Points on a hilly landscape, in no order, each with its height.
A climber steps from a point to the highest of its 2 nearest points, and stops where none of them is higher. Distance is the straight distance between rows; heights are no part of it.
gos: [ -6 -15  14   3  31  -9   4   6 -26  -5  -4  12   4 -11  -5  -5   6  -4
 -25   7 -13  20  -1  -1  -1 -10  -1   1  16 -12 -21  29   9 -20 -11 -14
   8  17   6]  h=3.83
neli: [ 14  -7  -4 -14   0   4   6  13   4  14  23 -18   5   6  -7   2  12  -9
  -6   1   3 -31   4  -9 -21   3  13   6 -16  21   5  11  13  12  -7   5
   4   3  18]  h=5.48
rigo: [ -9   0  -8  13 -14   2   3  -6 -19  -7   9   0  24   4 -18 -15   9 -23
  -5  13   6   0   1   9   1  19 -45  -7 -14  23  10   7 -10 -19   4  19
 -11  -8 -13]  h=1.32
toli: [  4  -9 -21 -16  -4  -5  15  12 -22  -9  -5   0   7  -8  -6 -11  -9 -25
  -8  -7 -15  -2 -20  -4  -2  -1 -12  14   8  12 -10   3  20   2  -4  -8
  -1   7  -1]  h=4.71
zeram: [-18  -1   8   5   5   1  -4 -15  -8 -22  -8   1  -3  -1  -3 -11 -12   0
  -9  -5 -13  -2 -17  -6 -17  17 -13   1   8  17 -13   4  18 -17  -5  15
   5  14 -10]  h=2.84
Kupo: [-23   6   0   3 -12   8  -6  -2   9 -13   7   7  -9  -1   6 -23   0   3
  -3   7   0   1  -2   8  -6   8 -10 -10  12  10  -6   3 -21 -11   2  -9
   1   0  -9]  h=4.10
pugab: [ -8   3  11  -2   6   1  14 -18  16  -3  22   9  -6 -12   5   7  -1  25
  -4   8  16 -21  11 -33  -1  -8  17  -2 -19  31   4  15  18  -6 -16   9
  -9   3 -10]  h=7.73
Sozu: [ -3  -6  -9   4 -12   5  -1 -15  11  11  13   2   9  -1 -12   6  11  17
   3   5  26 -11  11 -17  11   4   4   1 -11  23  27   4   3   1  -9  16
 -11  -8 -17]  h=8.08
debi: [  3 -17 -17  -3  -6 -16  24   2 -22  -7  18  10  19  -9 -20   1  -2  -7
 -13   5   4 -17   5  -9  10   5 -13  18  -7  20  -3  -2   7  -4 -12  12
 -11  -4 -14]  h=6.64
pom: [ -5  -4   6   9  -8  -6   5 -29   7   4  13  -1  18   4  -3  23 -12  -8
  -3  -6  -1 -10   1   8 -19  19  -7 -12 -31  27   9   6  21   4 -12  28
   3  -1  10]  h=0.68
safep: [ -6   1  -2   5  -9   4  -6 -23   0   1 -15 -14   6   4  -6   7 -12  -9
   8 -13 -15  14 -19   3 -10   6   2  -6  -1  12  10  -4  26   4  -2  23
   5   5   7]  h=1.86
bem: [ 11 -11   2  -3 -12   5   3  -9  -7  25  22 -24   4  16  -2  12  14  -9
  16 -26  -1 -20   5   7   2  -5   3   6   3  11   2 -10  19  42  24  17
   8  -5  12]  h=2.83
totaz: [  5   5  -8 -19   5   1   1  -2  15  13  -3  -9 -20  -5  16  -7   6   6
  15 -17 -11  15  -3   7  11 -17  17 -12  22  -6  -3  -2   0  25  13 -15
  -5  -3  14]  h=3.82
met: [-20  14  11  15   8  -2   4 -16  18 -22 -13  10 -30   8  10  -4 -14  17
   8   5  -5 -10  -7 -25  -4   0  16   6  13   9  -4 -19  -5  -5  12  11
   0   6 -12]  h=7.64
muvis: [  9 -11   3 -15 -13  -1  14   7   0  10  37  -1  -4   0   9  14   7  -9
   3 -16   7 -20  17  12   4   2  19   5  -4   8 -10  -6  -2  27   1   0
   8 -17   9]  h=5.97
lim: [  5  -8  -7  -4   3  -6   6  -1   1   3  14  -7  13   0 -14   4  -1   1
 -19   0   1 -25  -1  -7 -17  15   1   6 -10  28   7  12  22   1 -19  16
  -2  10   4]  h=4.95
gemo: [ 17 -16   5  -4   2   2  -3   1  -6  23  -3 -17  14   2 -11  18  11 -15
  21  -7   2  14  10   3  12  -9  10  11 -18 -15  15 -14   2  19  -1  16
  -1 -10  25]  h=3.87
ter: [ -5   0  -9   6 -11  -4   9 -16  -9   5  16   3  30   1 -19   1   6 -15
 -13   7   6  -9  11  18   0  22 -36 -17 -12  37  16  16   5 -17 -12  19
 -11  -3  -8]  h=1.72
bube: [-18  10   0   7   1  -5   6 -11  22  -1  -2   0 -24   4  12 -19  -2  21
   4   3  -4   6  -1   3   4 -12  19 -24  24   1   0   9 -26   5   5 -12
  -8   6   9]  h=8.27
lem: [ -8   4  26   8  12  -3  -4 -21   6 -11  -2  -1  -4  -1   2  15  -9   2
  -4   1  -8  -2  -4 -13 -19   3  17  -1  -7   8 -10   1  16 -13 -20  16
   4  10  17]  h=6.82
pavo: [  3  -2  -3  12 -17   4   4  -2  -1   5 -12   0   6  -3 -10   9  -1  -7
  25   8  14   8  -6 -18   7  -6   3  15 -28   1  21 -19  -2   9   4  19
  -6 -13  -1]  h=4.33
kel: [  5  -8 -18 -13  10  -8 -14  28 -14  -1   1  15   2  -9  -8 -16   2  -1
  -5   3 -10  -1  10  15   4   0 -18   7   1 -13 -13  11  -6   0  -1 -31
  -1  11 -16]  h=5.31
Dit: [ -9   9  -7   7  -3  -4   9  -6  11  10 -29  -9 -23  14  17   9 -10   5
  35   1  -4   1  -1  -8  13  -3  14  -6   9 -21   5 -21 -22  18  13  -5
  10  -4   6]  h=6.75
kuf: [  8   1  12  -8  17  -1  -2  -4  -1   1  -9  -3 -11  -5   7   6  -4   1
  -4 -11 -10  15  -8  -4   9 -22  27  -3  13 -24 -11   6  10   6  -7 -16
   1   6  22]  h=5.28
zafa: [-23  -9   3  -9   8   3   1   1 -14  -4  20   5  -1 -10   7 -25  15   9
 -25   3  -3   2  10   6   3   2 -17 -12  16  11 -11  28  -1 -16  -9 -13
  -9  10 -14]  h=4.13
Tesir: [  0  -3  23   1   8   0  -5 -23   1   6  -7 -15   3   5   1  24   2   2
  20   4  -2  10   7 -17  -3  -7  23  -5  -8 -17   0  -2  -2   2 -16  15
   5   1  29]  h=6.02
gelan: [ -1  -6  10  11   5   2   8 -11  -8 -15  18   9  24   1  -5   2  21 -12
  -8  27  -8  27  10  -1   9  -8 -18 -12  -9  11   0  28   2 -33 -17   5
 -10  -3  -8]  h=6.31
dinup: [  2  -7 -13 -18 -12  -5   9  10 -13  -3   5  -4  -7  -9   1 -15  -6 -27
  -3 -14  -6 -15 -17   9  -8  16 -11   6   8  21 -18  -1   5  23   1  -6
   4   3  13]  h=5.17
Dosu: [ -7  -8  27   3  21  -7  -2  -3 -26 -21   1  30  -1 -17   2   4  -4 -15
   3  20 -10  12   2 -15  -2  -2 -12   8  -9 -12 -29   1  -4 -29  -6  -5
   0   2  -4]  h=4.08
sur: [-13   2   6   1  -1   1  -2 -12  14  -1   9  -5 -14  -1   7  -5   5  20
  -8  -3   2  -1   3   5  -2   0  19 -13  16   7  -1   6  -6   0  -8   0
  -2   4   8]  h=7.86
moz: [ -7   4 -16  -8  -5   7  -6   9  11  -3   5   5  -8  -6   4 -28   9  11
  -3   6  -5  12   3   8   6 -23   0  -8   3  -2   5  14  -8  -5  10 -31
  -7   1 -16]  h=3.84
mol: [ 18   4 -16   4  -9  10   5  21 -13  -4 -19   9   4   3  19   4 -22   7
  -3 -25  -5   5 -13  14   9   3 -24  -3  15 -15  -8 -18   7 -11  24  -1
   9  -1 -33]  h=5.35
bafa: [ -5   1   5   6   3   4  12 -15  -5  -3  24  11  28  -1  -9   2  10  -5
 -13  11  11  -6  26   2  10  18 -32 -15 -12  25   9  20   5 -31 -23  17
 -14  -6 -20]  h=2.16
nizut: [-17  11 -16  12 -29   6   3   2   1  -6   2  14   0   2   4 -10  -9  -3
  11  11   8   4  -9   4  15   1 -11   7  -5   2  13 -19 -17   4  28  -2
   7 -20 -32]  h=5.46
Pefal: [-24   8  15   3   2   6  -1  -2  10 -19  15  14 -14  -5  12 -24  -1  12
  -8  10  13 -20  14 -15  -3  11 -16  -4   3  15 -14   4 -22 -19   0 -10
  -7   6 -17]  h=3.65
boru: [-16  13   4  13 -19   3  -8   2   2 -20  -4  17  -2  -1   7 -12  -6  -6
  11  19   2   0   0   2   0   7 -21   8 -14  -4  -5 -17 -25 -10  16  -4
   2 -11 -20]  h=4.73
miv: [ 10  20 -20  -1  -1  -4 -21  25  13   0 -18   2  -7   9  -4 -11  -7  20
  -5  -3   3  -8   3  23  -3   1  -7  -3  16 -24   0  -2 -15   4  17 -27
   3   6 -17]  h=6.76
revak: [ -3   6  24   9  12  -2  -4  -2 -10 -25 -17  19   0  -7   0   8 -18 -15
   2  11 -11  18  -8 -13  -4  -9   0  14  -9 -23 -17 -10   1 -28  -1  -5
   6   1  -1]  h=4.37
Sakeg: [  9 -12  26  -2  13  -4   0 -10  -7   4   9  -4   4  -1   2  27   1 -14
   1  -5  -5   5   5  -7   2  -8  30   3  -8 -15 -13   0  10   1 -18   6
   7  -3  28]  h=5.74
nuta: [ 22   2   2 -13  21   4  -2  -7  -3  13  -9  -9 -10  -3  14  15   7  21
   0 -28  -9  12  -3  -5  17 -10  20  -4  25 -16  -7   0  30  22   2   7
  -6  -2  16]  h=4.96
gubog: [ -3   3   0   6  -5   5 -11  -2  13   3  -6  -9  -1   2  -7  -4  10   8
  -3   9   5   6  -2   1 -10   0   7  -1   0  -2  16   3  -3 -10  -9   0
  -2   2   5]  h=7.31
Pim: [ 12  -7  10  18   0  -3  -2   1  -4  11  -5 -12  15   5 -16  21   3 -19
  -2  -3  -1   9   4  12  -3   5   7   6 -20  -7  14 -12   5   5  -8  26
   2  -5  25]  h=3.51
Gusak: [  0   6  12   3  18  -5   2   3  12 -10 -10   0 -19   0   4  -8 -13  12
  -6  -2  -6  -2  -4  -9  -6 -17  28  -1   6 -17 -17   5  -8   1  -5 -18
  -1  13  17]  h=5.08
memiz: [-14   8  21   9  14  -3   3 -23  13 -13  -9   0 -22   2   9   5 -12  14
  12  -1  -7  -4 -10 -29  -6 -10  29  -3   2   8  -9  -9   7  -2  -5  10
  -1  10  12]  h=7.23
pigeb: [ 11  17 -12  -8  -6   4 -11   9   9   9 -29  -5   5  -2   3   3 -13  -2
  17   3  -8  23  -2  14  -3 -21  -3 -12   1 -30  13  -3 -11 -13  15 -29
   6   8  -5]  h=9.10
kud: [ 25  11  -2  -3  11   9   3  -2   1  -2 -18   0 -19   6  25  22  -7  12
  -2 -30 -10   3  -5  -1  17  -5  17 -11  30 -26 -20 -10  14  24   9  -5
  -1  -6  16]  h=4.66
rikad: [  1 -11  -2 -16   6   4  -7  -9  -7  20 -15 -17  12   0  -6  14  10   7
  29 -10   2  20   6  -4  15  -3   6  -2  -2  -2  22  -9   6  17   1  17
   0  -6  17]  h=4.24
Baro: [ -5  10  -9  13  -9   5   6   7  -5 -14 -16   3  -9   8   4  -7 -18   6
  -3 -11   6  -9 -24  -7  -1  14 -12  14  10   6  -2 -20   6   2  29  13
  11   0 -31]  h=7.39
muvo: [ -1   4  24  -1   4  -1   1   5   9  -9   5   1  -1  -6   2   4   1  -8
  -9  14   6  -7   7   3 -25  16   1  -2  -8   2 -14   8 -16 -12 -17  -5
   8  10  21]  h=5.99
tor: [  6   6  -8   8 -21   8 -15   9  11  17   4  -6   5   8  -9  -1  16  -5
   6  19  28  -9   0   3  -5   2  -7  -4 -18  14  27   1 -16   1   3   7
 -10 -15   3]  h=2.95
Mif: [  6  13  -4   1 -11   3 -10  10   9   5 -31 -10  -1   6   3   3 -13 -16
  14  -1  -4  11 -11   9  -9  -7   6  -1  -4 -24   6 -14  -9   2  10 -13
   8   1  13]  h=8.32
dukep: [ 12   4   0  10 -10  -5  -3  18  -9   7 -19  -6   3   4   5  13 -12 -17
  -1 -19  -1   8  -8  27   8   5  -2   6  -1 -24   5 -23   5  18  13   5
   5  -9   9]  h=6.69
nop: [ -9  -3  -3 -20   2  -7   0  10   0   4  19  13 -12 -19  11 -25  10   7
 -15  -2  -6   3   7  22   3  -4  -7 -11  20   9 -12  19 -12   4  -5 -28
  -8   7   1]  h=4.46
pupit: [  3   1  -8 -16  -3  -8  -4  15  18   9  24   4 -13  -8   8 -14  10   8
  -8  -3   3 -11  15  21   1  -5  12  -6   9   7  -4   9 -20  16  -3 -27
  -8   1   8]  h=4.72
mulo: [ -2 -17  -3   5   7  -8   8  11 -18 -19  11  18   9  -6 -13  -2   1  -2
  -9   7   4 -10   9 -14  10   4 -15  27 -17  -1  -8 -10  -3 -18  -4   8
 -11  -8 -25]  h=6.09
nituf: [ -8  11 -19  10  -5  -1 -13  16  18   1  -9   6 -18  15   1 -12   0  22
  -4   1  13 -16   3   8   6   8   3   2  15  -8   6  -9 -21   8  12 -17
   1  -2 -22]  h=7.27
tepu: [ -2  -6  -8   0  -8 -14  16 -20  -4 -15  18   4  15  -7 -16  -1 -12   6
 -16  13  12 -34   4 -30  -9  11 -18  13 -10  37   0   5  21 -10  -2  15
  -6   3 -16]  h=6.30
Ganu: [  7  22  11   4  21 -16   0   1   3 -20 -18   4 -15   4   5   3 -26   6
  -6 -12  -9  -6  -7   1  -4  -5  14  -7  14 -40 -27   3 -19   8  -2 -22
   7  18  17]  h=4.88
zivav: [ 17   3   0 -11  -8   7 -12  12  12  31  16 -18  11   7  -8   8  27 -12
   5  15  17  -8  13  15 -17   0   0  -9 -18  11  24  12 -10   4   2   4
  -5 -11  22]  h=3.39
dur: [  9  -2 -17 -14  10  -2  -3  17   1   5  -4   1  -3 -11   3 -14  11  11
 -13  -4 -11  16  -1  14   8 -21  -1   4  14 -13   7  12  12  -5   6 -25
  -7   1 -13]  h=4.18
Tuv: [ -9   4 -21   4 -32   9   7 -10  10   4  14   7  -5  -3  -6 -10   3   0
  14  17  20  -3  -6 -15  15  -4  -1   5  -3  21  19  -6 -17  14  18  -8
  -2 -18 -23]  h=6.33
ziso: [  7  -6  14   6  27  -8  -1  -3  -8   1  -4   1   2  -6  -7   2   6  17
 -30  -1  -7  16  -2   1   0 -13  20   3  16 -15  -1  21  18 -12 -16   1
   1  14  12]  h=3.63
neno: [ 18  -4 -20 -11  -7  -5  -5  12   1  25  11 -11  15  -2 -19  -2  21 -16
  -6  11   7  -8  -1   7  -9  -4  -3   4 -11  22  28  12   4   3  -4   6
 -13  -7  12]  h=3.80
suv: [ 11  -3 -18   2 -15 -10   7   0  -8  12  12  -9  20   1 -26   3   3 -13
 -14   6  11 -21  -2   4  -7   8 -10   3 -16  33  20   7  11   3  -5  20
  -7  -6   6]  h=4.32
Ras: [-24   7 -11   4  -5  12  -5  -3  -1 -20   6   3  -6   9  12 -23  -5  13
  -5   0   0   4  -5  -1  11   8 -13  -6  14  -3  -3  -4 -10 -13  21  -2
   4  -9 -36]  h=3.62
gon: [  5  -9  21 -18  11  15  -9  -4   0  25  -2 -32  12  16 -10   5  22  -7
  32  -8  -8 -14  16  -3  -5 -17   0   1   2 -21   1  -7  -3  16  12   1
  13   8  40]  h=4.40
bivu: [ -4 -10  10  -4  12   0   5 -12   6  12  16  -1  -5  -9   3   9  10  33
  -4  -3  13  -9  15 -17   6 -12  28  -5  -7  14   7  16  13   5 -21   9
  -8   3   1]  h=8.33
Zadoz: [ 15 -10  -8 -12   6   0  -2  18   7   9   5   4   0 -10  -5  -5  13  -2
   1   9   0   3   6  -5   1 -22  16  13 -13  -5   7   9   0   7 -14 -24
  -6   2  11]  h=6.21
fek: [  9  -5 -13  -3 -23  -7   8  -1  -8  20  16 -13   2  -1  -3   6   4 -14
   5 -14  10  -5  -6  10   8   0   5  10  -4  14  11 -12   6  39  20  11
   3 -16   7]  h=3.25
Zuvos: [  9  -1  21   1   1   6  -1  -9  13   4  -5  -4   1  -3   3  11  12   0
  20  21   5  17   2 -18  -9 -16  15  -4 -17  -7   1   9 -11  -3 -21  -5
   0   5  24]  h=6.34
Bapul: [ -4  -6 -11 -14  -8  -4   7  -8  -2  -1  27   8 -10  -9  10  -5   3   9
 -15 -15   3  -8  -1  10  10  11   6  -6  23  29  -7   8   5  18  -4   4
  -1  -5  -8]  h=6.78
mab: [  7  12 -12   3  -2   4   7   4   9  15 -42  -9 -16  12  26  16 -18  15
  24 -12   0   2  -8  -4  11  -4   4 -13  20 -24   6 -21 -10   5  17  -8
  11   8  -9]  h=6.72
gida: [ 13  10 -16  10 -18  14  14  10  -2   6 -26  -3  -3   8  19  12 -19   3
   4 -21   3   2 -26   1   7   3  -9  -4  17   3  10 -22  11   6  30  11
  13   0 -26]  h=6.32
Fibag: [ -2   7   3   7  -7  -3  -9 -15  -1   8 -17 -19   1  11   1  13  -2  -4
  -1 -16 -10  15  -9  23  -5  15   3  -7  15  -9   8 -12  12  12   6  22
   7  -3  15]  h=1.38
fato: [  9 -11   0 -20  22   0  -5  -7  -7  19 -13 -13   3  -9   0  10  10  21
  12 -15  -2  22   4 -10  18 -15  18   2  10 -12  11   0  20  13  -7   7
  -6   3  13]  h=4.64
geko: [  3  -9  -7  -7  19   3   1  23 -21 -13 -18   7  -7  -5   5 -17 -14  -1
  -4 -12 -12  -3 -11  -1  -5   9 -24   4   9 -19 -29   1   6 -10   6 -13
   4  16 -23]  h=4.38
Vize: [ -5  -4   6   4   7  -2   9 -13  -2 -18  19  11   7  -8  -8   1   1  13
 -13  12   3 -16   5 -31  -2  -4  -2  15 -16  23   2   8  21 -22 -14  14
 -10   5 -18]  h=7.03
gof: [-18  -1   0  -5  -2   6   5   2  -3 -15  20   9  -6  -5  10 -30  12  10
 -13  14  -6   9   5  -5   9 -21  -3  -9  -5   9 -10  26  -6 -16   0 -24
  -9   1 -12]  h=3.81
lar: [ -1   8   6  21   0  -5  -9   7   9  -4 -28   1  -3   8  -4  13  -8  12
   3   9  10  -4  -1  -9  -6   1   7  20  -8 -29  11 -27 -10  -8   5  10
   1  -3  -6]  h=5.45
diri: [ 11   5   5   3   1   7 -14   0   7  14 -28 -23   9   9 -11   9   5 -16
  15  11   0  18  -6   1 -15  -4   5  -1  -8 -25  17  -2  -8   0  -1   1
   7   5  29]  h=7.65
Poro: [ 12   9  -6   2  -6   6  -3   8   4  15 -38 -18  -1   9  12  15 -13  -1
  10 -17   1   7 -12   9   3  -2   2  -4  10 -27  12 -23   5   5  17   5
   7   2   3]  h=7.51
fod: [-15   4  27  -1  10   4   0   1   0  -9  17  18   2 -13   7  -3   6  10
 -14  15  24 -15  28  -9   1  18 -19  -9  -1  -3 -10  12 -17 -31 -17  -4
  -7  -1 -16]  h=3.16
gimok: [-12  13  -1  16 -20  12 -16   4  13   3   7   4   5  13  -4 -13  11   1
  -6  14  28 -15   7  -2   0  12 -18   0  -5  14  21  -1 -21 -15   2   0
  -9 -13 -17]  h=2.45
pulir: [ 18  -6  16  -1  17  -8  -6   6  -4  -1  -4   4   5  -4  -4  18  -8 -22
  -8  -4  -6  10   3   0   5  -9  20  12  -2 -34 -15   1   2   5 -15 -14
   9   3  26]  h=5.52
mez: [ -3   4 -11   6 -29   0  10   1   4  21  14  -8 -13   7   2   0   1 -10
  16   3  19 -12  -7  -3   8   4   9   4  -8  22  12 -15 -20  42  27  -2
   9 -15  -1]  h=3.78
navi: [ 24  14 -22 -14   0  -4 -18  28  11  19 -16  -4  -5   1   0   1  -2   7
   5 -11  -3   0   1  22   2  -8   3   4   6 -22   7  -8  -1  14  18 -24
  -1  -2  -4]  h=6.27
pudi: [ -7   6  -7 -20   3   1  -4  -9  14  19 -12 -12  -8 -10   8  -9  15  18
  20   2  -3  27   3   5   7 -19   8 -14  19 -11  16   5 -11  11   8 -15
  -6   0  16]  h=3.54
liri: [ -3   5  35   2   6  -2   3 -10   6  -5   9  -9   6   4   3  23  -5 -12
  -6   4  -4  -6   9   3 -29  18   9  -9 -12   4 -15   8   4  -9 -19  16
  16   7  28]  h=6.40
Puve: [ -3   3   8  10  -3   3  -3  -3  10   0 -19  -4  -9   6   1  13  -5   5
  20   6  10  -7  -2 -26  -4  -1  15  22 -17  -5   9 -26  -5   7   3  17
   2  -3   4]  h=4.94
kep: [ -9  10 -17  10 -32   4   5   3  -2  11  -9  -3  -4   2   4  -3 -10 -12
  14  -1  11   6 -22   7   6   2  -3   1   0  10  19 -20  -5  27  31   4
   9 -14 -11]  h=4.54
Busen: [-16  15  -2   8  -2   5   6  -5   7 -22 -11  16 -21   6  11  -6 -19  10
   8   5  -2  -4 -11 -18   5  -2   2  13   7   0  -4 -26  -7  -7  27   6
   8  -3 -35]  h=8.21
buta: [  3   5  -8  -2   9   8   3  17 -11 -21 -13  10  -9   5  22  -9 -26  13
  -1 -17 -10   0 -11  -3   5   1 -15  -5  10 -17 -26 -11   3 -15  23 -12
  10   5 -35]  h=4.77
Sitan: [  6  -1  16  -5   3   6  -3  -5  13  11   6 -27  -2  14   0   6  12  -8
  14   0  -3  -9  12   0 -17 -10  17  -5  -3 -19  -2  -3 -14  11   1  -4
   8   6  36]  h=4.63
Kipu: [  8  -9  15  10   3  -1  -7 -13  -1  14   6 -25  10  22  -6  20   5   1
   1 -22  -9 -13   4  12 -11   9   7   1  -2  -4   2  -8  22  20   1  31
  11   4  22]  h=0.82
dap: [  8  -2   0  14  -3  -3   0  15  -7  -5 -23   5   5   1  -7   9 -14  -8
  -2  -8   2   8  -8   9   6   2   1  16 -10 -23   5 -22   4  -6   3   8
   3  -7  -6]  h=6.06
Muke: [ 13  -8 -13 -13  -6  -5   5   4   2   7  24   9 -16  -3  14   3   7   9
  -1 -17   3  -4   1   7  18  -2  19   6  17   6  -9  -6   2  34   1  -6
   0 -13  -1]  h=6.36
tato: [ 21 -14  -5 -20   3   8   5  18  10  19  19 -12   1  -3  -2  -1  16  -6
  10   4   4 -18  10 -15  -6 -17  20  10 -21   8   5   8   2  17  -8 -13
  -2   0  22]  h=5.88
pagug: [  9   0   9   9  -5  -2  -4  -1  -4   5  -1 -16  -4  17   7  15   2   0
  -8 -25  -4  -8  -1  22  -3  18   3   3  17 -10 -10 -15  10  25   8  21
   9  -4  19]  h=1.07
tanul: [  5  -9   8   6   5  -9  -3 -15  -3  12  11 -13  19  10 -10  18  -2 -11
 -13 -16 -12  -7   4  25 -16  20  -5  -8 -11  17   5   5  22   9 -11  30
   7   4  19]  h=0.53
zigav: [ -9  -4 -18   5 -25   2   7 -17   0  -3  22   7   9  -4 -11  -5   2   4
  -3   5  15  -2   2  -8  18   4  -6   5   2  22  16   0   2  -1   5   9
  -4 -17 -29]  h=7.17
dogi: [ 10   3 -26 -10 -16  -1  -6  15   6  14  -6  10  -5  -4   5  -1  -3   6
  16  -7   3   9   2  13  19 -12   5   4   3 -14  13 -14  -6  17  16 -20
  -1 -13 -20]  h=5.70
lamu: [ -6  15  22   7  23 -12  -5  -4  -8 -23 -15  22  -7  -7   1   2 -20   3
  -5   6  -6   7  -8  -8  -3 -12   8   0   3 -33 -29   1 -14 -17  -1 -23
   8  13   5]  h=4.65
Roga: [ -4  -6  10 -14  -1  -2   6   6   1  -5  17  -6  -8  -5   7  -6  -6 -15
  -5  -8  -1 -18  -1   6 -18  17   3  -3   1  20 -20   5  -5   8  -9  -4
   7   6  19]  h=5.58
kefu: [ -5 -14  -3 -10   5   5  -3 -15   7  18  10 -11   6  -1  -5  10  10  30
  16  -2  17  -9  13 -21   8   0  13   0 -12  22  19   7   6  18 -11  17
  -2   3   2]  h=8.93
dobi: [-14  -4  23  -2  12   6  11  -4 -10  -3  14  12  15 -12   1   1   9  -9
  -7  18  15 -13  24  -8  -5  29 -35 -14  -9  11  -7  20  -3 -33 -21  13
 -13   4 -19]  h=2.65
Fanu: [  2   6   6  -2  15  -3   2  -3  19   1 -13 -21 -16  15   5  -2  -4   9
  15  -6  -6  -7   4  -9  -6 -15  23  -9   7 -28  -7  -3 -20  19   4 -14
   1  13  30]  h=4.87
vame: [ -8  -1  -3   2  -3   0   3 -18  -8 -15 -10  -5  12  -1 -13  -4 -13 -18
  -4  -2 -21   9 -21  -4 -16   4 -12   0  -5  23   1   9  29 -14  -8  12
   2  11   2]  h=2.40
migo: [-12  12 -15   9   0   2   4   5  28   1  -8   5 -31  15  10 -21  -6  20
  10   0   2  -7  -3   3  11   2  11 -15  28   5   5  -5 -26  15  19 -19
  -5   2 -15]  h=7.80
kave: [ 19  -8  -7   0  -5   0   1  23   2   2  -1   4   8  -2 -13   0   3 -21
   4  13   1  -5  -3 -12  -6 -10   6  22 -29   0   5  -2   2   3 -12 -11
  -3  -3   9]  h=6.63
gime: [  0 -20   2   2  25  -5  -2  12 -26  -6 -13   9   5  -6 -11  -6   0 -15
 -10   2 -13  12  -2   4  -5  12 -22   4   8 -20 -19   8  -1 -19  -7  -4
   5  16 -10]  h=4.07
melof: [  5 -13  -9   2   5  -7  -5  24 -10  -7   3  16   7  -5 -12  -5   0  -1
 -10   4   2  -4   6   6   3   4  -9  20  -9 -10  -5  -4  -6  -7  -9 -11
  -3  -1 -15]  h=5.67
lafad: [ 10   4 -14 -15   6  -9 -19  28   8   9   3   4  -5  -5  -7 -17   8   5
 -13   4  -1  -7   9  23  -9  -2  -4   4   4  -5  -3  13 -13   7  -1 -33
  -1   9   5]  h=5.00
rumop: [  2   9   7  13 -11   5 -10  10  -2 -21  -8   8  10   7  -3 -15   4 -23
  12  30   0  11  -7   2 -11   4 -36   7 -27  -4  -4  -3 -17 -23  11  -4
  -1  -8 -12]  h=4.17
robev: [ 13   2  -7 -21   1  -4   0   9   0  -2   4  11 -15  -9  16  -6  -8  -9
   0 -20 -16   7  -5  17  11  -7   9  -4  17  -7 -22  -2   3  23   2 -26
  -1  -4  13]  h=4.09
Ber: [ -6  -8 -11 -11   9  -2  -2   0 -19  -7  11  10   5  -6   7 -11   8  11
 -15  -7 -13  25   3  18  21  -3 -12  -7  21 -13  -5   9   6 -15   6  -4
  -5 -12 -24]  h=4.97
ginu: [ 10   0  14  22  -7  -4   5   2  -3   4   0  -9  18   3 -16  14  -3 -24
   0   7   3  -8  -4   2 -18  12  -9   6 -36  19  12  -4   9   1  -9  29
   0  -1  21]  h=3.04
puro: [ -9   7  -1   9   4  -3   6  -3  18  -6 -15   6 -27   7  12   1 -10  17
  17  -1   1  -3  -4 -15  10  -7  24   0  12 -12  -6 -18 -14   9   5  -4
   2  -1  -6]  h=7.19
Duvas: [-19   4   5   2  -1   2  -8 -17 -11 -13   3   8   3  -4   7  -4   2   9
  -7   3 -11  29  -4  14   9  -5   1 -18  21 -15  -5   4  -4 -22   1   0
   2 -10 -10]  h=5.44
gukas: [-10  -4  -7   8 -10  -6   6 -35  -1  -7  14   7  22  -2 -13   6  -9  -3
 -11   2  -2  -7   0   1  -8  12 -24 -13 -16  33  10  15  18 -12 -14  19
  -5   0 -10]  h=1.25
dum: [-18  -3  10  10   9   2  -2 -13 -16 -17  17   8   8  -1  -1  -4  10  11
 -14  11  -6  22   8  -6  10  -6  -1  -7  -1  -1  -6  15   5 -32  -6   5
  -6  -7 -16]  h=5.91
dudu: [ 15   6  -1  -8  10   2   4   9 -10 -13 -11  21 -17  -7  19   5 -17   5
  -5 -26 -12   4 -12   3  18  -6  10 -10  25 -17 -30  -6  15  10   2 -16
   0  -4   2]  h=4.36
Romik: [-19   3  13  -2  -1  -1   2 -15   4  -5  20   8 -10  -6  10   4  -3  15
 -12  -8   8 -14   4   7  -2  20   8 -16  16  25 -12   7   1  -2 -14  10
   3   0  -3]  h=7.34
mon: [  2   0  16   9  -4   7   0  -6  11  -8   4   5   8  -4  -1   1  16  -3
   1  26   1  22   1  -3  -7 -13  -3  -6 -10   1   3  20  -6 -21 -18  -8
  -5   0   4]  h=6.73
pato: [-21 -11  -3  -4   9   4   5  -1 -18  -9  16  -5  15  -2  -2 -21  14  -7
 -15  13  -5  -5   5 -12  -7  15 -36  -8   1  19  -7  28   2 -25 -10   0
 -10  15 -17]  h=3.73
Ridi: [-18  -8  -5   3   0   4  -2  -1 -20 -15  -1  -2   8   0  -9 -20  -1  -7
  -9   1  -3  -5  -9  -2 -10  25 -32   3   2  12  -6   3   2 -17   3  15
  -2   8 -20]  h=3.27
kip: [ -2   5  -3   6  -1  12 -11  -8   7   5 -29 -17  12   5 -13  -2   7   1
  12   9  -2  28  -7   0 -10  -5  -2  -8   0 -10  24   2   3 -19   1   8
   0   4   3]  h=6.95
Revig: [ 14 -15  -5  -4   3  -8  18  19 -11  -3  13  11  18  -7 -16   6   5 -17
 -13  16   0 -13   3 -14  -2  -2  -4  22 -18  14   0   4   5 -10 -23   1
  -8   3   2]  h=7.18
Sibi: [  4  -5  -8  -8   2  -5  -5  -2  -3   2   5   7  -2  -8   1   2   8   9
 -10 -10  -4  17  -2  17  11  -5   9   2  18  -7   5   1  10   2  -5   1
  -6  -9  -5]  h=4.56
roped: [  6  -9   3  12   4  -1  -2  16 -14 -11 -10  16  18  -1 -13  -4   3 -35
   8  27 -11  22   5   7  -3   5 -37   8 -22 -11 -11   6 -17 -19  -2 -11
   3   1  -5]  h=3.79

Where does a climber stop that starts at each point below?
neno => Revig
dinup => Busen
nop => Revig
gos => Busen

Call two points neighbours if one is among the 2 nearest of the other. Go from one point of each pair to the other, from neighbour to neighbour, staying as high as possible. Name the lowest point that can't be avoided.
pigeb / bube => kip
pigeb / Busen => mab
nuta / mon => gemo
kefu / Revig => tepu
